Points, in no order, along strands that fork, close into loops and pass close to each other.
In the rows, zero is written as 128.
Two points are linked if the straight distance between their rows is under 113. Some points are linked to none.
(142): [142 109 122  97 120 138 141 113 120 114 124 121 125 158 108 152 127 139
  94 148 133 117 155 125 177]
(846): [114  97 144 135  70 159 125 156 209 153  95  93 148  86 121 135 135 106
 146 104 115 110 156 141 160]
(1077): [168 134  82 125 157 113 112  85  78 138 114 170 115 188 136  89 113 120
  88 176  96 158 103  78 109]
(326): [170 149 100 127 159 121 122 102  75 144  88 172 131 156 112 123 140 142
 127 139 113 162 114  95  99]
(566): [106 122 119 142  73 163 126 120 206 105 114 118 136 129 104 133 152 132
 172  86 158  65 180 166 144]
(710): [146 136 165  90 105 108 126 156 207 127 121 137 153  65 157 107 107  97
 116  68 104 102 119 124 144]
(667): [130 114  90  67  92 115 145 127 219 144  86  90 141 139 115 135 112 122
 149 128 142  85 154 144 162]
(699): [134 159 179 120 126  95 141 146 111 130 150 179  90  86 162 119 134 159
 148 103 123 132  90 110  88]
(585): [152 127  97 156 127 147 154  89  78 126 155 107  98 147 123 138 135  97
  60 200 133 150 146 109 155]
(203): [128 140 116 100 151 136 157 165  97 138 201 114 139 105 133 174 132 132
 127 137 113 159 137 185 152]
(219): [ 67  66 149  95 127 150 139 123 135  99 146 123 136 147  98 163 140 123
 143 107 159  60 192 139 186]
(742): [147 182 175 143 147 135 149 104  74 120 115 140  89 137 186 126 126 166
 129 106 166 152 107  76  48]
(926): [139 114 111 142 149 142  99 157 174  96 117 100 205 163 145 176 112 131
 128 134 110 162 115 193 120]
(812): [155  95 120  90  91 111 129 110 198 142  73  82 125 106 119  86  98 109
 138 110 151  94 155 100 158]
(973): [104 101 115 137 138 191 105 140 122 102 152 108 164 152 127 180 132 121
 120 194 124 142 175 165 127]
(689): [ 93 114 146 108 122 101 190 138 149 128 149 150 134 132 120 104 138 132
  94 154 131  99 100 112 154]
(255): [121 126 142 158 176 140 138 112  66 126 121 168  83 176 101 167 144 143
 107 114 181 131 137 117 121]
(210): [147 148 109 157 148  88 171 112  84 111 138 144  98 138 109 108 139 143
  99 156 121 117  90  87 150]
(924): [103 133 123 107 108  70 150 112  48 150 171 135 120 107 154  33 106 136
 128 157  78 151  59  76 102]
(335): [160 149 142  79 123  76 142 133 177 196 165 157 135  60 153 107 117 114
 164 115  90 132  89 148 113]
(1059): [142 158 103 104 119  74 122 130 155 196 103 129 164 118 133  90 120  95
 151 142  86 165  77 136  92]
(1067): [141 143 136 145 183 149  71 142 122 103 127 127 143 153 147 191 134 161
 144 131 136 137 134 183  89]
(431): [150 146 124 158 105 120 159  92  73 136 158 181 117 161 148  99 151 137
 119 162 110 185 116  68 108]
(143): [ 85  72 100 166 143 151 118 154 136 130 143 126 141 162 105 185 144 164
 112 137 152 100 134 167 162]
(491): [113 146 117 153 122  74 162  82  33 159 207 142 133 142 154  60 119 121
 105 175  60 170  72  78 140]
(51): [106 140 155 129  73 146 135 123 177 114 114 154  90 100 105  79 136 113
 159  74 163  56 157 103 132]
(870): [ 98  92 124 143 171 157 120 175 156 104 137 102 197 113 129 171 111 136
 159 131  93 140 139 190 134]
(572): [124 102 138  97 122 111 168 109 120 148 136 137 141 158 106  77 105 111
  95 158 133 111 120  68 152]
(516): [171 178 163 113 144 105 115 106  85 139 152 163  99 124 179 130 136 154
 149 128 122 154 108 100  63]
(264): [140 127 135 134 146 128 130 143  98 181 196 107 141  88 132 142 130 124
 123 119  97 189 119 152 145]
(190): [116 128 130 133 111 152 129 101 162  91  82 131 120 133  81 101 156 120
 174  76 177  60 171 136 124]
(286): [133 145 112 135  95 104 120 128 124 166 147 133 121 156 142  75 111 138
  90 182 102 141  71  82 131]
(763): [ 75  75 113 116 119 147 134 149 158  48 153 106 198 131 124 176 107 148
 159 136 139  82 163 197 143]
(1064): [158 165 122  91 113  65 108 158 163 187 108 150 131  90 155  97 116 105
 159  82  85 143  73 118 101]
(396): [118 109 115 121 130 133 119 177 226 141  92 100 173  73 140 158 141 100
 187 119  84 148 137 186 133]
(1126): [129 139 139 138 152 117 115  86  20 118 129 160  55 155 144 118 129 128
 105 170 149 142 135  82  94]
(802): [163 128 109 113  99  97 117 128 215 154  72  66 143 115 123 107 118  84
 140 146 130 138 128 105 127]
(53): [193 174  93 151 136  90 143 118 148 146 118 125 111 149 139  97 127 126
 128 144 119 150  83 106 109]
(1045): [ 80 104 126 175 146 164 128 107 107 104 117 152 129 176  67 164 144 151
 116 118 178  84 152 165 156]
(810): [137 135 132 192 112 160 119  90  85  77 107 146  87 177 122 122 141 134
  70 133 170 126 138  74 129]
(714): [ 72  73 129 147 126 174 133  87 132  89 143 120 153 178  87 156 146 152
 144  97 174  67 182 181 173]
(964): [104 110 156 115 167  97 133  98  67  97 123 156  71 143  97 103 125 121
 120 115 175  98 127  79 138]
(1026): [158 157 134 143 133 109 127 126 113 203 190 130 150 122 126  99 114 123
 117 122  91 177  96 111 137]
(305): [ 87 100 175  96 120 136 127 105 144 101 134 123 139 130  97 110 121 124
 112 111 169  65 151 135 147]
(799): [139 125  80 188 121 133 142  91  79  95 111 137  79 179 114 111 134 109
  50 168 140 128 137 111 148]
(328): [ 68 133 155 149 156 185  96 158 109  59 138 113 126 151 107 157 129 145
 140  90 160  66 166 183 143]
(860): [154 177 127 155 131 150 151  94  50 111 154 167 132 152 143 135 151 117
  86 155 111 195 136 115  80]
(1057): [118 122 130 145 120 123 136  87  27 144 158 141  84 151 113 125 139  89
  94 201 137 160 128  81 130]
(166): [123 126  94  77 102 132 123 133 214 108  96  90 156 153 113 168 130 119
 173 165 112 132 160 171 141]
(798): [165 188 110 124 146 100 106 151 185 171 103 102 158 109 115 123 128  86
 159 112 104 182  89 163  97]
(539): [121 118  83 105  89  85 150 122 176 160  68 106 112  85 124  62 116 100
 160 123 123 121  92  97  96]
(749): [142 150 124 105 116  81 121 150 134 206 160 110 139 106 146  71  93 124
 111 119  71 130  79 104 151]
(303): [128 167 117 120 156  88 154  70  24 124 165 163 107 160 116 105 145 114
  68 173  72 159 106  87 146]
(205): [139 129 108 111 124 140 118 168 125 148 106  95 120 115 107 140 101 116
 107 138 121 134 105 148 125]
(612): [117 120 110 127 157 158  94 186 131 128 119 116 104 111 106 160 122 134
 135 111 147 115 128 170 127]
(413): [132 104 103 127  90 106 117 123 186 147  69 112  86  98 121  65 107 120
 150  96 152  72 123 103 120]
(1093): [139 123  77 121  86  69 156 125 128 148 112 132 104 135 154  58 109 149
 136 153  96 121  65  77 119]
(371): [114 127 130 139 147 127 129 119  87 113 114 145  74 166  97 127 127 138
 127  80 195  73 137 117 139]
(472): [144  96 132 111 105 122 141  85  87 129 115 132 119 173 118  86 106 135
  96 133 175 133 118  61 131]
(218): [128  93 121 139 107 149 132 160 188 121 134  79 146 117 127 157 128 134
 134 126 123 123 160 161 169]
(27): [124 115 151  89 108 111 148 128 217 153  89 121 170  76 147  93 128  95
 130 111  68 110 149  98 170]
(351): [106 132 172 119 103 132 135 142 142 124 137 155 111  68 146 138 159 151
 133 114 133 117 120 125 117]
(978): [167 136 116 129 135 150  92 151 151 139 147  96 149  85 126 148 139 120
 178 126  98 173 159 150 126]
(833): [ 97  78 122  96  95 143 132 163 244 169  97 104 176 106 145 169 121 119
 170 106 106 120 144 154 153]
(370): [159 121 173 120 134 119  87 144 176 136 108 129 108  69 143  99 105 112
 146  67 123  99 125 106 132]
(273): [112 137 142 108 108 115 137 156 100 170 129 118 108 101 126  88 107 111
 116 124  94 126  89  93 167]
(1089): [102  83 140 139 122 152 127 153 132 135 177 102 129  85 125 162 130 133
 122 132 149 133 158 149 167]
(346): [122 142 160 115 160  99 135  87  55 108 121 162  83 136 144  97 122 146
 128 115 171 129 112  75  79]
(944): [116 115 116 138 205 160 103 172  99  97 171 121 165 129 150 188 116 154
 135 143 113 144 144 193 122]
(369): [ 87  98 156 140 120 113 175 153 174 131 155 126 122  92 120 115 142 126
 101 150 114 109 143 101 207]
(293): [144 131 137 148  93 142 114  95 109  99 106 118 128 133 118 105 136 133
  87 145 168 138 139  91 113]
(744): [145 182 107 140 149  79 161  69  23 144 176 159 128 141 114  72 140 138
 112 190  35 164  85  90 120]
(32): [166 161 165 151 148 139  92 147 129 154 143 103 133  81 159 136 135 141
 151 112 124 177 142 140  99]
(558): [136 152 143 116 174 144  96 129  49 131 129 166  88 140 127 162 143 167
 116 123 148 150 128 127 115]
(607): [130 149 181 137 164 161 114  94  70  77 139 117  87 144 154 168 127 149
 115 124 187 111 164 127  96]
(582): [158 169 105 147 165 127 124 161 149 152 114 142 117 125 110 130 144 102
 155 100 137 164  99 142  79]
(21): [104  91 142 175 162 155 110 164 200  95 126 118 153  87 135 136 119 127
 178 105 150  89 163 167 121]
(760): [142 166 157 143 126 149  96 138 109  93 100  99 127 120 151 109 122 130
  97 118 184 132 127 111  63]
(513): [ 70  75 118 149 115 172 100 167 151  64 120 116 171 145 134 177 136 167
 194  91 145  95 169 201 122]
(748): [141 125 113 115 135 156 130 155 177 183 136  83 187  88 125 155 133 108
 193 144  71 173 145 171 135]
(50): [121 126 131  95 120 107 147 127 193 154 122 119 139  73 122 129 138 128
 144 161 101 125 123 142 124]
(1096): [149 129  98 131 140 152 165 119  88 127 170 142 129 139 118 173 159 114
 116 152 115 166 143 162 150]
(901): [104 107  93 171 123 112 150  89  67 120 118 140  61 193  98 110 134 125
  86 135 160  92 143  93 174]
(820): [129 125 115 109 145 124 161  73  53 122 126 183 130 197 110  98 127 103
  71 185 102 147 111  61 137]
(69): [111 118 121 117  75 154 142 137 173  79 111 128 164 107 121 160 157 164
 140  91 161 100 150 167 121]
(626): [165 142 126 168 143 124 116 151 164 125 102 118 106 116 131 136 138 139
 155  84 173 130 126 135  99]
(169): [101 147 167 150 180 178  90 140  88  69 156 130 114 154 130 170 130 131
 115 136 154 106 169 153 130]
(656): [164 160 110 118 152 143  95 106  88 124 106 154 108 166 124 161 130 133
  85 159 121 150 121 143  99]
(195): [122 138 152 137 124 130 141 135 134  76 122 147 142 119 123 174 162 162
 127 118 149 130 130 149 113]
(408): [120 124 108 101  77 130 143 156 149 169 105 101 120 126 107 109 113 110
 119 112 132 122 106 105 162]
(1063): [133 157 111 123 117 135 170  94  66 146 190 146 138 143 129 140 150  97
  82 159  95 195 129 128 141]
(266): [185 177 188 132 156 129  98 135 131 109 115 116 123 123 181 150 128 143
 173  77 147 164 143 132  74]
(921): [ 90 119  97 145 145 180  89 154 121  60 118 129 155 181 116 192 139 164
 146 118 154  91 168 195 133]
(105): [135 136 126  75  89 110 143 135 104 128 129 159 111 145 136 107 124 137
 121 107 138 119  91 106 112]
(108): [121 104 167 111 126 121  99 134 178 102  97 123 133  83 118 121 108 129
 126 101 140  62 140 148 145]
(123): [134 133 134 133 134 151  76 158 159 108  91 118 137 134 135 168 127 137
 162 101 169 111 143 171  88]
(112): [149 132 144 135  91  90  90 146 176 137  69 134 118 106 139  67 100 110
 155  80 117 113 105  88 118]
(500): [149 146 149  88 111  85 132 118 206 203 142 127 188  59 155 106 116  90
 163 102  35 147 117 166 123]
(73): [149 157 165 171 159 163 124  96  79 108 136 144  84 167 184 156 133 149
  92 118 180 163 143 117  65]
(581): [ 88  81 112 135 148 152 131 182 160 138 185  88 188  83 161 168 112 138
 170 148  61 147 154 202 165]
(745): [115  91  94 125  71  79 152  97 126 131  71 112 111 112 119  72 117 150
 135 139 120 104  92  73 111]
(767): [ 76  85 143 147 146 142 132 158 108 130 153 125 103 135 101 165 134 126
 103 126 146 118 124 132 178]
(151): [160 133  94 125 141 167 112 141 143 131 126 139 182 188 138 191 119 113
 103 139 124 174 121 166 131]

A fork is a point with three links, a tip a point with one. Leave the first point through the second and follow the links. Name the first fork or tip that comes.
(303); (820) | (346)
(346); (964) | (924)
(431); (860) | (123)
(408); (273) | (431)
(396); (833) | (370)
(108); (305) | (266)

A piece is two or more points that can be reached from each other along the links. Count, over all rows, the pieces, the separate loops (a circle has one, a figure eight two, a Y none), the forks (points with three links) and the tips (points with one).
pieces | 3
loops | 0
forks | 9
tips | 15

Name the points in between on the shortest way along the links from the first point to the second, in order.
(656); (328) | (558) > (255) > (371) > (964) > (346) > (742) > (73) > (607) > (169)
(1063); (581) | (1096) > (203) > (264) > (1026) > (749) > (273) > (408) > (205) > (612) > (123) > (1067) > (944) > (870)
(108); (833) | (305) > (219) > (714) > (1045) > (143) > (767) > (1089) > (218) > (846)
(255); (369) | (371) > (964) > (346) > (1126) > (1057) > (585) > (799) > (810) > (293) > (472) > (572) > (689)
(293); (51) | (810) > (799) > (585) > (1057) > (1126) > (346) > (742) > (516) > (699) > (351) > (195) > (69) > (566) > (190)
